The views of a scene show one set of named points, each view turned or mirrored, shifted and resized as a whole, with a little noise and some points left out.

Scene 1
View 1
lebi: [-10   5  13   2  11  -7  10 -12  -5   0  -4   4   9  -6  14  -8   1 -12
   1   4  -6  13  -5  -1  -6  -3   0  18  -8  -7  -3   5   4  10  -3  -2
   7  10  -3]
dod: [-14   4  10   1  14  -1  12 -10  -5   6  -8  10   0  -2   8  -5  -5  -9
   9   5  -3  18   9 -16  -1 -10   2  11  -9  -9  -7  -2  -3  10   3  -4
   6  19   5]
mena: [ -8   1  11   1   7   4  13  -8  -8  -5   0  13   9 -10  15  -8  -2 -10
  -3  -3   0   3   1   2  -1   3   3  22 -14  -2  -5  15   4  19   2  -1
   5  12 -18]
kovu: [-10   7  16   3  13 -22   5 -18  -2  -1  -4  -9  17  -4  19 -12   7 -17
   0  10 -15  22 -22   5 -14  -5  -3  20  -3 -11   0   1  10   2 -11  -2
  10   2   2]
Loze: [-12   3  11   2  12  -1  12 -11  -6   2  -5   9   4  -5  11  -7  -3 -10
   4   3  -3  14   4  -9  -2  -6   2  15 -10  -7  -6   3   0  13   2  -3
   6  16  -2]
tebo: [  8  11  -1  -1   4 -16  -2   7 -11   2   4  -3   6  -3  -7  12   5   9
  10   4 -11 -12   3   8 -20  -8 -18   3   9   1   5   5  -6  -8 -20  -3
  -6  -6   6]
tedo: [ -7   7  10   1  11 -13   6  -9  -6   2  -3  -1   8  -3   9  -4   3  -8
   5   7 -10  13  -6  -1 -10  -7  -4  13  -3  -7  -2   1   2   4  -8  -3
   5   6   3]
toso: [  1  10   8   1   7 -22   1  -6  -8  -2   1  -8  14  -4   7   0   8  -4
   2   7 -14   3 -13  11 -19  -5 -12  13   4  -4   4   5   3  -4 -18  -2
   1  -5   2]
nur: [  2  12   3   0   8 -20  -1   0  -9   5  -1  -6   6   0  -3   7   5   3
  11   9 -14   1  -1   3 -20 -11 -15   4   9  -4   4  -1  -4  -9 -19  -4
  -2  -3  12]
Bol: [  3   7   8   1   4 -15   2  -3  -9  -5   4  -3  14  -8   8   0   6  -2
  -1   2 -10  -4 -10  14 -15   0 -10  16   0  -1   3  12   4   2 -14  -1
   0  -4  -7]
tiv: [ -3   7   6   0   8  -8   6  -3  -8   3  -1   4   5  -4   3   2   1  -1
   7   4  -7   3   3  -2 -11  -7  -7  10  -2  -4  -1   3  -3   3  -8  -3
   0   6   2]
fimim: [ -9   7  15   3  13 -19   5 -16  -3   0  -4  -5  14  -3  15 -10   5 -14
   1  10 -13  20 -15   2 -12  -5  -3  17  -4  -9  -1   1   7   3  -9  -3
   8   4   3]
View 2
dod: [ -2 -16   0 -12 -15 -24   4  -4  -9  -7   4  16  24 -11   5   2 -14  -9
  11   9  -2   6   1 -10  -9   7   7  27 -10 -11  17   2  -7 -10   5   9
  18  14  -4]
toso: [-12  -5  -3  -2  12  -1  17  -3  -2   6  -8  11   8  27   6   5  12   2
   2   5  -2   4 -13 -15  11  -3  19 -25  21  -3   2 -13 -19 -23  -2  13
   4 -21   8]
kovu: [-21 -12   0  -9   9  -1  15 -20  -4  -4  -1  27  30  20   5  25   6   4
   3   1   5  14 -15 -22  -4   4  27  -9  13 -15  19  -7 -15 -46  -4  14
  19  -8  14]
Loze: [ -5 -16   8 -13  -8 -12   8  -9 -10 -10   6  20  14  -8   3   6 -11  -6
   8   6   6   5   0  -6  -4   6   7  26  -4 -11  18  -2  -4 -15   1   6
  15   7  -5]
tebo: [  0  -1 -10   4   7 -13  16  17  -2  16 -13  -6  -8  24   7 -18  12  -3
   5  12 -13  -7  -7  -8  18  -7   8 -30  20   8 -12 -13 -24   7   4  13
  -7 -23   0]
Bol: [ -9  -7   6  -4  14   9  18  -2  -7   2  -3  14  -6  22   4   5  11   3
   0   3   5  -1  -9  -6  16  -3  14 -14  21  -1   3 -16 -12 -18  -4   7
  -1 -25   0]
tedo: [-10 -11  -1  -8   1 -11  12  -7  -5  -1  -1  16  19   9   6   7   0  -2
   6   5  -1   6  -8 -13   0   3  15   1   8  -9  12  -6 -14 -21   0  11
  12  -3   4]
lebi: [-10 -15   8 -12   0  -3  11 -13  -9  -9   5  23  15   3   4  12  -3  -1
   5   3   8   6  -5  -9   0   5  13  14   3 -11  17  -5  -7 -24  -1   7
  13  -2   0]
fimim: [-16 -12   0  -9   6  -5  14 -16  -5  -4   0  24  27  15   5  19   2   1
   4   2   3  11 -12 -19  -4   5  22  -3  10 -14  17  -6 -13 -37  -3  14
  18  -6  10]
mena: [ -4 -16  22 -14   1  11  11 -10 -14 -14  12  25 -10  -7   0   8  -7  -2
   2   2  20  -3   2   5  10   2   4  31   3  -7  15 -10   6 -13  -5  -2
   5  -7 -13]
View 3
dod: [  1 -14   0  -8 -41  -1   5  21  -7 -15 -26 -12  12   2   1 -13  12  -6
   4   3 -10 -11 -18  -2 -20 -26  -7  -7  13   8  -5  -8 -10  16  -6  -5
  13 -29   5]
tedo: [ 19  -8  14 -14 -28  -3   5  37  -9   3  -7  -4  12   7   5 -12   4  -4
  -7   2  -4 -17  -7  -6 -15  -5  -9  -1   3  -3  -4  -9  -3  -6  -9   1
   9 -25   9]
lebi: [ 12 -13  14  -8 -39  -7   1  36  -9   4 -17  -9  11   1   2  -8   5   0
  -9   6   2 -19 -11  -8 -16 -12  -6  -6  -6   3  -1   0  -6   0  -9  -2
  11 -17  12]
kovu: [ 26 -16  24 -20 -51 -11   7  57 -21  16  -5  -9  10   9   7 -14   0  -2
 -16   6  -1 -31  -3 -10 -22  -1 -11   1 -15  -7   1  -6  -7 -19 -14  10
   6 -27  12]
tebo: [ 31  15  12 -14  35   8   4  23   9   2  15  16  13  13   9  -8   0  -5
  -6  -5  -1  -1   3  -3   7  17  -7   5  22 -14 -10 -14  17 -17  -2  -7
   7 -20   6]
Bol: [ 28   2  24 -10   1  -5  -2  39  -1  17   4   5  10   5   7  -1  -3   4
 -18   4  11 -15   1 -11  -1  12  -5  -2  -8  -9  -3   1   8 -17  -8  -3
  10  -6  16]
fimim: [ 23 -14  20 -18 -44  -8   8  50 -17  11  -5  -8  11   8   6 -14   2  -4
 -12   4  -3 -27  -4  -9 -20  -3 -11   0  -7  -6   0  -7  -6 -14 -12   8
   6 -27  11]
nur: [ 31   8  11 -21  12   6  10  32  -1   0  13  11  14  16  10 -16   2  -8
  -4  -4 -10  -8   2  -3  -2  13 -11   9  23 -15  -9 -20  10 -19  -6   0
   4 -32   3]
Loze: [  4 -14   7  -4 -39  -4   1  24  -6  -6 -24 -12  11  -1   0  -7   8  -1
  -3   5  -2 -13 -16  -5 -18 -21  -5  -9   2   8  -2   0  -8  13  -8  -6
  14 -18  10]
tiv: [ 16  -1   9  -9  -6   2   2  25   0  -3  -7   0  12   6   5  -9   5  -4
  -4   0  -3  -8  -7  -4  -6  -3  -6  -2  11  -2  -6  -7   3  -1  -5  -6
  10 -20   8]
mena: [  3 -12  16   4 -31 -11 -10  25   0   6 -26 -11   9  -9  -1   6   4   8
 -13  10  16 -13 -13 -11 -10 -17   1 -16 -16  11   0  15  -4  14  -8 -12
  19   4  20]
toso: [ 33   1  22 -18  -4  -2   5  46  -6  15  10   5  11  12   9 -10  -3  -2
 -15   1   2 -18   3  -8  -5  15 -10   3  -1 -14  -4  -9   7 -23  -8   4
   5 -21  11]
View 4
dod: [  7 -28  10 -24  16 -17   1   7 -13  -8  -8   8   0  26   2 -11  -2 -38
   5 -22  17  -6  -8  -2   5  -8  -2 -15  -8   2  -1  14  17   3   3 -16
   4  -6  -9]
tiv: [  5 -18   8   3  -2 -18   7  -5  -5   3  -6   8  -3   9 -13  -7   8 -13
   7 -11  -1  -4   2 -16   3  -7   1  -5  -1   5  -8   3  11   7   3  -4
  -1   0   1]
Loze: [  0 -19   9 -23  14 -23   3   8  -5  -8  -4  12  -3  24   2  -7  -1 -32
   5 -27  10  -6  -6 -10  -1  -3  -3  -7  -5  -2   0  14  19  -6   4 -10
   1  -6  -5]
mena: [-15  -2   9 -25   8 -40   3   8   6  -6   1  25  -8  21   2   1  -2 -25
   7 -29   1  -7  -7 -23  -9   3  -6   4  -3 -13   3  15  19 -27   4   7
  -2   0   5]
tedo: [  9 -19   1  -2   8 -13  12   0  -1  -3   0   4  -6  15  -8  -9   8 -15
   8 -26   2  -1   8 -16 -10   0   1  -2   2   9  -6   7  20   8   3 -12
  -4 -10  -4]
Bol: [ -2  -2   2  14  -8 -24  14  -8  10   6   4  12 -10   2 -17  -2  14   4
  10 -20 -15  -3  16 -32 -15   4   2  10   7   4 -10   1  18  -2   3   5
  -9  -2   8]
tebo: [  9 -13   8  32 -22 -14  11 -19  -4  18  -9   4  -2 -10 -28  -7  18  10
   9   7 -15  -4  14 -23  10 -11   6  -3   4  12 -17  -8   2  19   4   6
  -5   9  10]
toso: [  8 -10  -2  19  -5 -11  19 -10   8   6   3   3  -9   2 -19  -7  18   6
  10 -22 -12   0  21 -28 -17   4   4   7   9  13 -13  -2  20  13   3  -5
 -10  -8   2]
lebi: [  0 -14   3 -14  12 -20   9   5   3  -7   2  11  -7  20  -2  -7   4 -22
   8 -32   4  -4   3 -18 -13   3  -2   1   0   2  -2  11  24  -4   2  -9
  -3 -11  -4]
nur: [ 18 -21   3  26 -11  -4  14 -15  -6  11  -7  -3  -2  -2 -24 -11  18   3
   8  -4  -8  -1  16 -18   3  -8   6  -5   5  19 -16  -5  10  27   3  -8
  -4  -1   1]
View 5
kovu: [ 23 -15  33  17  -8   8  -9  -2   9   8  22  -8  -4  24 -13  10   8  -5
 -26 -19   5 -45  -7  14  -5  28 -24   9 -14  10  15 -31  26  15   5  23
  -1  21   4]
tiv: [ 12   0   4  16   2  -1  -6  -2  -2  11   1   0   1  -1  -8   5  -7   3
 -15   5   0 -13  -8  10  -2   5  -8   3 -17   4  12  -7   2  17  -8   9
  -7  16   2]
lebi: [ 17  -7  18   8  -3   5  -3   1   2  11  15  -5   7  12  -9  10   0  -4
 -22  -7   7 -25   3   7   1  17 -12   2   2  10  10 -18  15  10  -2  10
   0  18   2]
Bol: [ 15  -2  15  17   8   0  -8  -4   5  -9   4   4  -4  -5  -6   6   9 -14
 -18 -14   8 -20 -11  30   7  13 -19  11 -33  11  13   1  12  12 -11  15
  -7  11   8]
dod: [ 13  -2   6   5  -7   3  -1   4  -6  30   8  -7  13  14 -10   8 -16  12
 -18  12   0 -16   8 -11  -5   7   1  -6  17   3   8 -21   5  14   0   2
   2  22  -4]
Loze: [ 14  -3  10   3  -3   4   1   4  -3  19  10  -5  14  11  -9  10  -9   2
 -20   4   6 -16  10  -4   0  11  -3  -3  16   7   7 -15   9   9  -2   2
   2  18  -2]
toso: [ 17  -6  16  26   2   1 -12  -7   6   0   7   1 -10   3  -8   6   6  -7
 -17 -11   1 -27 -19  26  -2  14 -22  12 -41   7  16 -11  12  21  -7  22
  -9  15   7]
tebo: [  9   4  -5  32   9  -7 -14 -10   1   3 -11   7 -13 -16  -6   0  -2   2
  -6   6  -4  -7 -29  27  -3  -3 -14   9 -56   0  17   6  -6  27 -15  17
 -17  13   7]
nur: [ 12  -1   3  33   1  -5 -16 -10   2  12  -4   1 -15  -2 -10   1  -6   8
 -11   6  -7 -19 -27  19 -10   3 -17   7 -50   0  18  -9  -1  31  -8  22
 -15  19   4]
fimim: [ 20 -12  26  16  -7   6  -8  -1   7  12  18  -7  -2  20 -12   9   3  -3
 -24 -13   4 -38  -5  10  -5  23 -19   6 -10   8  13 -27  20  16   2  20
  -1  21   2]
tedo: [ 16  -6  15  16  -4   2  -8  -1   2  14  11  -4   0  11 -10   7  -3   2
 -20  -3   2 -25  -6   8  -4  14 -13   4 -11   6  13 -18  11  17  -2  14
  -3  20   1]
mena: [ 13   0  12  -6   7   4   6   6  -2   0  11   0  19  -1  -3  12   2 -16
 -23  -8  17 -11  17  10  15  14  -3   0  19  14   4  -1  13  -4 -10  -4
   4  11   2]
View 6
tebo: [ 13  -8  29 -22  12   8   4   8 -18 -23 -16  13 -10  18 -27   7 -24 -14
  37  -4  19  17  16 -11 -11 -17  18 -22   7 -14   2 -19  -1  11  13 -14
  -6   2  10]
toso: [-17  -8  19  -3  13 -15   7  -3  -9 -20  11  17   0   9 -30   1  -9 -13
  34   4  22   0   1 -26 -17 -23  13 -19  -9  -9   3 -18  -3  -5  13 -11
   0  13  14]
fimim: [-28  -4  15  16   8 -29  -2 -14  11 -10  30  17  15   1 -11   2   5  -2
  21   7  20  -7 -17 -28 -20 -12  -6 -11 -19  -1  -1 -13  -9 -11   3  -8
   3  17  10]
nur: [  9  -1  34 -15   7  -1  -1  -5  -2 -25  -2  18  -5  20 -21   8 -12 -10
  41  -2  17   9  14 -19 -21 -14   9 -20  -2 -13   1 -17  -7   7  11 -18
  -3   8   7]
Loze: [-11  -8   9  21   9 -17 -11  -2  10   5  11   6  22  -6  11  13   1  11
  -6   3  19  10 -26  -6  -4   3 -19  -2  -7   2  -8 -11  -7   2  -9   1
  -2   2   6]
dod: [  0  -2  18  19   5 -13 -18  -8  21   3  10   8  23  -1  20  17   5  15
  -3  -1  16  12 -22  -5  -9   9 -27  -2  -7   1 -10  -9 -12   5 -12  -3
  -3   1   2]
lebi: [-23 -10   8  20  10 -22  -5  -5   5   0  18  10  19  -5  -2   7   1   5
   4   6  21   3 -24 -15  -8  -6 -11  -6 -11   0  -4 -12  -6  -5  -2  -1
   0   8   9]
kovu: [-37  -4  13  18   9 -34   1 -18  11 -13  38  20  14   2 -17   0   9  -4
  26  10  21 -13 -16 -35 -24 -17  -4 -13 -22  -2   0 -14  -8 -15   5  -8
   6  22  13]
tiv: [ -3  -7  19   3   9  -8  -4  -1   0  -9   4  11   8   5  -7   9  -7  -1
  16   1  20  11  -7 -10  -9  -7  -3 -11  -3  -6  -3 -14  -6   5   2  -7
  -3   4   8]
tedo: [-14  -4  17   9   9 -18  -4  -8   7  -8  16  15  12   4  -7   7   0   0
  18   3  19   3 -12 -19 -15  -8  -7 -10 -10  -4  -2 -13  -7  -2   1  -7
   0  10   8]
Bol: [-21 -17  10  -1  16 -14  10   8 -20 -15   5  12   1   3 -33  -1 -15 -13
  25   6  23   4  -4 -20  -6 -25  18 -18  -3  -8   3 -18   1  -3  13  -5
  -1  10  16]

In a view up to two points have been moved. Name them for each view, in the order of its rows, or write none.
view 1 -> none
view 2 -> mena
view 3 -> kovu
view 4 -> none
view 5 -> lebi
view 6 -> tiv, Bol

Scene 2
View 1
faker: [ -8 -19  -4 -14  -2   2   7 -10  22 -13  14   9  -7  12 -11   3  -1  -8
  10  10  -3  -1   3 -12   3   7  -3  -1 -14   3  -8  -1   1   0 -11  10
   8  -5  -3]
mes: [-14 -13  -4 -13   6  -4   3 -12  28  -4  28   1   1  17   0  -4  -2 -14
   5  22   7   9   1 -14   7  -7   6  -9  -8  14  -6  -1  -2  -1   2   8
  -4  -2   3]
puzag: [ -5 -18  -8 -25   5  -3  -2 -15  13  -7  19   3 -26   6   2   4   2   0
   7  11  -2  -4  -6 -15   4   8   6  -3 -21   4  -1  -2 -10   5  -8  12
   0   0  -6]
Leta: [  0  -5  -7 -17  -9   2  23 -25  18   0  29   0 -18   6  24   5   4   6
   2  24   7  -2  -4 -14  30  -9  13  -3  -5  27   0   2 -11  -7  11  11
  10   3   9]
pafu: [  1 -18  -8 -24  -4   1   7 -17   8 -11  13   7 -32   1   4   9   3   7
   9   7  -6 -11  -7 -14  10  12   3   3 -21   4  -2  -3  -9   3 -11  13
  10   0  -7]
niz: [  5  -9  -8 -20 -13   5  23 -25  12  -6  20   5 -27   2  19  10   4  11
   6  16   1 -10  -5 -14  27   2   8   2 -11  20  -1   1 -11  -5   2  12
  17   2   4]
Zef: [  0 -21  -7 -20  -5   4   6 -13  11 -16   9  11 -26   5  -8   9   1   4
  12   4  -8 -12  -1 -13   3  16  -3   4 -22  -3  -5  -2  -4   4 -17  13
  13  -3  -8]
tibal: [ -6 -19  -8 -24   4  -2  -3 -13  14  -9  17   4 -23   7  -2   3   1  -2
   9  10  -3  -4  -5 -15   1   8   4  -2 -21   3  -3  -2  -7   5  -9  11
   2   0  -7]
mivol: [  1  -9  -7 -19  -7   2  18 -23  16  -4  24   2 -22   5  17   7   3   6
   4  19   3  -5  -5 -13  24  -2  10  -1 -10  20   0   0 -11  -4   4  10
   9   2   4]
tak: [ -7  -5  -8 -22   3  -4  10 -24  21   6  37  -7 -17   9  28   0   3   1
  -2  29  10   5  -9 -16  25 -14  20 -10  -7  28   3   2 -15  -3  16   9
  -5   6   9]
vifa: [ -8 -24  -8 -26  11  -6 -12  -9  12  -9  15   4 -25   7  -7   2   0  -4
   9   7  -5  -4  -6 -16  -7  12   3  -3 -26  -4  -3  -5  -7   9 -15  12
  -4   0 -12]
gedom: [ -7 -19  -5 -16  -1   1   4 -11  19 -13  15   8 -14  10  -6   3   0  -4
  10  10  -3  -4   1 -13   4   8  -1  -1 -16   3  -7  -2  -2   2 -10  11
   7  -4  -4]
bezap: [ -8 -10  -6 -16   1  -1  11 -19  24   1  31  -1  -8  12  14   0   1  -5
   2  24   7   5  -2 -14  18 -10  12  -8  -7  20  -2   1  -8  -3   8   9
   0   1   6]
View 2
mes: [  4 -11  -1   1   1  14 -11  12  -1  -5   6   2   6  -6  12   5  -4  11
   5   6  -1 -17  -7  -8 -11 -10  -9   2   5   5 -10 -10  -2 -15   6   5
  17  -6   3]
tak: [  1 -12   6  -1   7  17 -14   1 -19   4   5  -3  -1  -3  10   8   0   7
   5   4  -5 -16  -1 -13   3 -22  -1  -6   2  15  12 -16  -5 -29  10  -1
  22   1  -7]
gedom: [ -1  -1   1   2  -4  10   4   9   1  -2   2  -1  -1  -8  10   5   0   9
   3  -5  -1  -8 -10   0 -12   2  -4   5  -4   0 -13 -11   2 -12   0   7
   4   0   6]
tibal: [ -2  -4  -3   1  -6  12   6   6  -4  -2  -3  -3  -4  -8   9  10   4   6
   5  -3   1  -4 -10   5 -12   5  -4   7  -4   6  -7 -15   0 -18  -2   2
  -6  -1   4]
puzag: [ -2  -4  -2   1  -5  13   5   5  -7  -1  -2  -4  -4  -7   8   8   3   6
   6  -3  -1  -5  -8   2  -9   1  -3   5  -5   7  -4 -16   0 -20   0   1
  -3   0   2]
bezap: [  1  -9   5   0   3  15 -11   7 -10   0   6  -1   2  -5  11   5  -2  10
   4   2  -4 -15  -4 -12  -3 -16  -4  -3   2   8   0 -13  -2 -22   8   3
  21  -1  -2]
pafu: [ -4   3   5   1  -6  11  11   1  -7   4  -2  -6  -9  -7   7   6   5   7
   3 -12  -3  -2  -9   3  -5   4   2   4 -10   4  -3 -15   3 -19  -2   5
  -4   6   2]
Zef: [ -3   5   4   2  -8   9  14   5   0   1  -2  -4  -6  -9   8   4   3   8
   2 -13  -2  -1 -12   5 -10  10   0   6 -10  -2 -13 -12   4 -13  -4   8
  -5   4   6]
vifa: [ -2  -6  -8   1  -9  12   7   8  -2  -5  -5  -3  -4  -8   9  11   4   5
   6   1   3  -3 -11   8 -16   8  -8  10  -3   8 -10 -16   0 -17  -3   0
 -12  -4   5]
niz: [ -3   5  15   0   1  12   5  -2 -13   9   5  -6  -9  -5   8   1   2   9
   1 -14  -8  -6  -5  -8   6 -10   7  -5 -10   3   5 -13   1 -23   5   7
  14  10  -2]
mivol: [ -2  -1  11   0   2  13  -1   0 -13   6   5  -5  -6  -5   9   2   1   8
   2  -8  -6 -10  -5  -9   3 -12   4  -5  -5   6   4 -14   0 -23   6   5
  16   6  -2]
faker: [  1   0   2   3  -5   9   3  11   4  -3   4   0   2  -9  10   3  -2  11
   3  -5  -2  -9 -11  -2 -12   1  -5   5  -3  -2 -17  -9   3 -10   1   8
   6  -1   7]
View 3
Zef: [ -4   0   9   2   6 -13   2   0   4  25   3  -2  11   3 -20  -2  16   3
   5 -11  -4   7  -5  -2 -17   0   7   9   2   4   5  -8   1  18   7  -4
  20  11  -4]
Leta: [  0 -11  -1  -6 -13 -10   2  11  -5  -4  -1 -10   4   1  -3 -15  19  -3
   2   7  -5  11  16 -17 -13  -1  15  10  -8  -5  23  -6  17   4   7 -17
   3   0  -8]
niz: [ -1  -7   3  -5 -12  -8   1   8  -4   7   5  -8   8   1  -8 -12  21  -1
   2   0  -2   9  11 -14 -20   0  14  11  -4  -1  18  -4  13   8   8 -13
  12   8  -9]
faker: [ -6  -5   9   2  14 -17   6   0   7  14  -6  -1   9   3 -17  -3  10   0
   5  -5  -8   8  -4  -1  -5   0   2   3  -6   0   8 -11   1  18   2  -4
   8   0   5]
mivol: [ -1  -8   1  -3  -8  -9   1   8  -3   3  -1  -8   4   1  -8 -12  18  -2
   2   2  -6  10  11 -13 -14  -1  13  12  -4  -4  18  -7  14   7   8 -14
   8   4  -8]
pafu: [ -2   0   4   3   2  -9   0   1   3  22   1  -4   7   3 -17  -4  16   2
   4  -9  -5   7   1  -3 -17  -1  12  15   2  -1   7  -8   7  15  11  -7
  18  11 -11]
tibal: [ -1  -1   3   8  12 -10   2  -1   7  17  -9  -2   3   5 -16  -1   9   1
   4  -7  -9   8   0   1  -8  -3  10  14  -1  -6   6 -13   7  15   9  -6
  12   4  -6]
vifa: [  0   2   2  12  21  -9   1  -5  11  23 -13   0   1   6 -19   3   6   2
   5 -11 -11   8  -4   7  -6  -4  10  18   2  -8   2 -16   4  18  11  -3
  14   3  -7]
bezap: [  0 -10   0  -1   0 -12   4   7   2  -5 -12  -8   1   4  -5 -10  11  -3
   3   6 -10  11  12  -9  -4  -2  11  10 -10  -9  20 -11  15   6   6 -13
  -1  -7  -3]
gedom: [ -5  -4   7   4  12 -15   4   0   7  16  -7  -2   7   4 -16  -2  10   1
   5  -5  -8   8  -2  -1  -7  -1   5   6  -4  -1   8 -11   3  17   5  -4
  10   2   0]
tak: [  4 -10  -6  -1  -7  -6   1  10  -1  -9 -13 -11  -3   3   0 -13  14  -5
   2   9 -10  12  19 -14  -5  -4  18  18  -8 -15  24 -12  22   0  10 -18
  -2  -6 -10]
mes: [ -3  -9   3   3  13 -16   6   4   7  -2 -18  -4   2   4  -9  -6   6  -4
   4   5 -13  10   5  -3   3  -3   5   5 -11  -9  15 -15   8  11   2  -9
  -3 -11   5]
View 4
tibal: [ 10  -2   2 -10   0 -17  -2   5  11  -8  -1  -5   1 -10   0 -12   2   3
   3   9 -10   0   1 -10 -17  -5  -6  -4  -2  19   3   0   3  12   4  -5
  -5   0   0]
mes: [ -1   0  11 -13   8  -8   1   6  -8   1 -11 -15   8   4  -4  -3   2  -3
  -9   4  -6   9  -6  -3 -19  12  -5 -11   0  12   3   8   6  12   7  -6
  11 -13  15]
Leta: [ -8  10   9 -17   0   7 -19  17  -7  -7 -14 -10  10   3  16   2  -7   5
   0  -1   3   0  -9   4   1  14   5  -6  14  31  -3  -1 -17  10  -6 -19
  -5 -12  15]
puzag: [  9  -1   2 -11  -2 -15  -6   7   9 -11  -2  -6   3 -10   1 -11   2   3
   5   8 -10   0   1 -10 -15  -5  -4  -5   1  21   3  -2   0  12   4  -7
  -7  -1   1]
mivol: [ -3   6   7 -14  -1   1 -14  14   0  -9 -10  -7   6  -2  13  -3  -6   5
   2   1   1  -2  -6   1  -2   7   4  -3  10  30  -3  -2 -13   9  -4 -15
  -7  -7   9]
Zef: [ 14  -1   4  -4   0 -18   5   3  21  -4   0   4  -6 -19   3 -14  -5   6
   5   7  -2  -7  -1  -7 -13  -8  -2   5  -4  22  -4   1  -1   8  -5   0
  -4   4  -8]
pafu: [ 10   0   2 -10  -3 -13  -6   9  16 -10  -1   2  -3 -14   7 -13  -4   6
   8   6  -5  -7   0  -8 -10  -7   0   2   1  28  -2  -5  -7   9  -4  -8
 -11   3  -4]

In a view up to two points have been moved. Name them for each view, in the order of its rows, or write none.
view 1 -> none
view 2 -> tibal
view 3 -> Zef
view 4 -> none
